Each row is a point on a landscape with many valleys, with its height.
A ball rolls from a point to the lowest of its 6 nearest points, and stops where none of them is lower. Distance is the straight distance between rows; heights are no part of it.
vefos: [125 158 112 110 101  96 133  82]  h=120
Pezer: [148 152  96  99 138 107 114 169]  h=427
Deta: [107 105 130 162 109 129 122  77]  h=154
bof: [ 77 100  87 168  83 123 149  95]  h=422
fupub: [130 146 107  91 128  86 116 141]  h=493
zav: [109 135 107 148  96 121 130  78]  h=355
gaf: [117  77 143 133 146 115 108 155]  h=263
sis: [152 122 134 134 160 159 117 174]  h=208
rak: [141 121 226 114 179 174 140 170]  h=864
guv: [122 109 126 109 137  92 110 139]  h=848
rida: [146 139 101 105 139 115 112 170]  h=401
liteb: [ 97 141  68 148  83 120 163  89]  h=519
Sebub: [114  78 159 132 131 103 110 107]  h=646
zode: [102  92 125 178 104 137 120  78]  h=461
vika: [121 100 143 117 127  91 114 112]  h=709
Kifeg: [169 168 109 114 148 145 116 168]  h=292
pivor: [150 114 153 137 165 169 123 174]  h=402
kon: [124 137 125 110 109  88 120  92]  h=398
fafun: [144 135 218 100 174 163 139 173]  h=794
Zope: [177 171 174 103 158 154 128 165]  h=376
bodo: [125 122 127 102 129  86 113 127]  h=703
Vid: [156 124 153 137 166 168 121 172]  h=453
Sitof: [149 147 214 100 174 158 139 173]  h=705
sekob: [104 120 104 161  98 130 127  79]  h=172
dezun: [129  96 129 124 152 134 112 173]  h=167
gigot: [ 87 130  70 156  78 124 159  94]  h=489
dofi: [119 161  87 127  91 113 151  70]  h=589
ganel: [107  88 138 167 113 126 114  79]  h=475
tumod: [ 73 108  75 157  75 117 160 100]  h=423
Gegi: [119 124 130 113 115  93 117  98]  h=481
zufi: [149 127 118 119 151 143 117 176]  h=484
zop: [132 114 116 111 143 110 111 164]  h=689
Bina: [183 181 144 105 151 152 124 158]  h=81
pega: [163 168 200  85 167 149 138 176]  h=554
zon: [176 187 183  82 161 138 138 178]  h=629
vako: [144 100 166 145 175 182 122 169]  h=289
Seb: [157 146 198 112 171 166 135 163]  h=658
modu: [127 146 118 100 113  85 124  95]  h=394
vupo: [101 157  51 137  75 113 172  93]  h=691
robab: [131 124 114  98 136  98 114 159]  h=198
razi: [ 60  70  92 174  82 124 148 100]  h=99
Zuv: [159 138 131 123 158 159 117 168]  h=403
Bet: [165 149 176 117 163 165 133 163]  h=459
Kedi: [113 110 138 141 116 106 115  83]  h=565
bufa: [118  84 142 121 143 101 111 145]  h=511
taze: [126 162 105 110  98  99 137  78]  h=308
zar: [158 124 182 132 169 181 125 165]  h=546
Reka: [172 155 165 117 162 161 129 164]  h=370
rom: [145 135 112 118 150 128 112 176]  h=441
san: [119 144 104 137  96 111 133  72]  h=386
Boze: [121 137 118 131 107 103 126  78]  h=367
fitob: [104 155  67 139  83 116 161  87]  h=609
beri: [ 77  90  91 178  89 136 141  97]  h=389
kuve: [ 96 101 110 173 101 138 127  80]  h=466
darur: [118 120 133 135 108 113 119  76]  h=458
Zed: [109 148  77 143  85 122 151  79]  h=526
gerep: [124  77 140 137 159 144 112 173]  h=30
mikib: [ 95 126  81 158  89 127 145  85]  h=424
nom: [164 155 113 115 148 146 115 177]  h=317

For each start below, name every point that the ball comes to, in order.
Sebub -> gaf gerep
zav -> sekob Deta
rak -> Bet Reka Bina
zar -> vako gerep
zufi -> dezun gerep
Vid -> sis dezun gerep

Where does a ball stop that starts at each point below?
fafun -> Bina
Seb -> Bina
mikib -> Deta
bufa -> gerep
vika -> vefos
liteb -> razi
pivor -> gerep
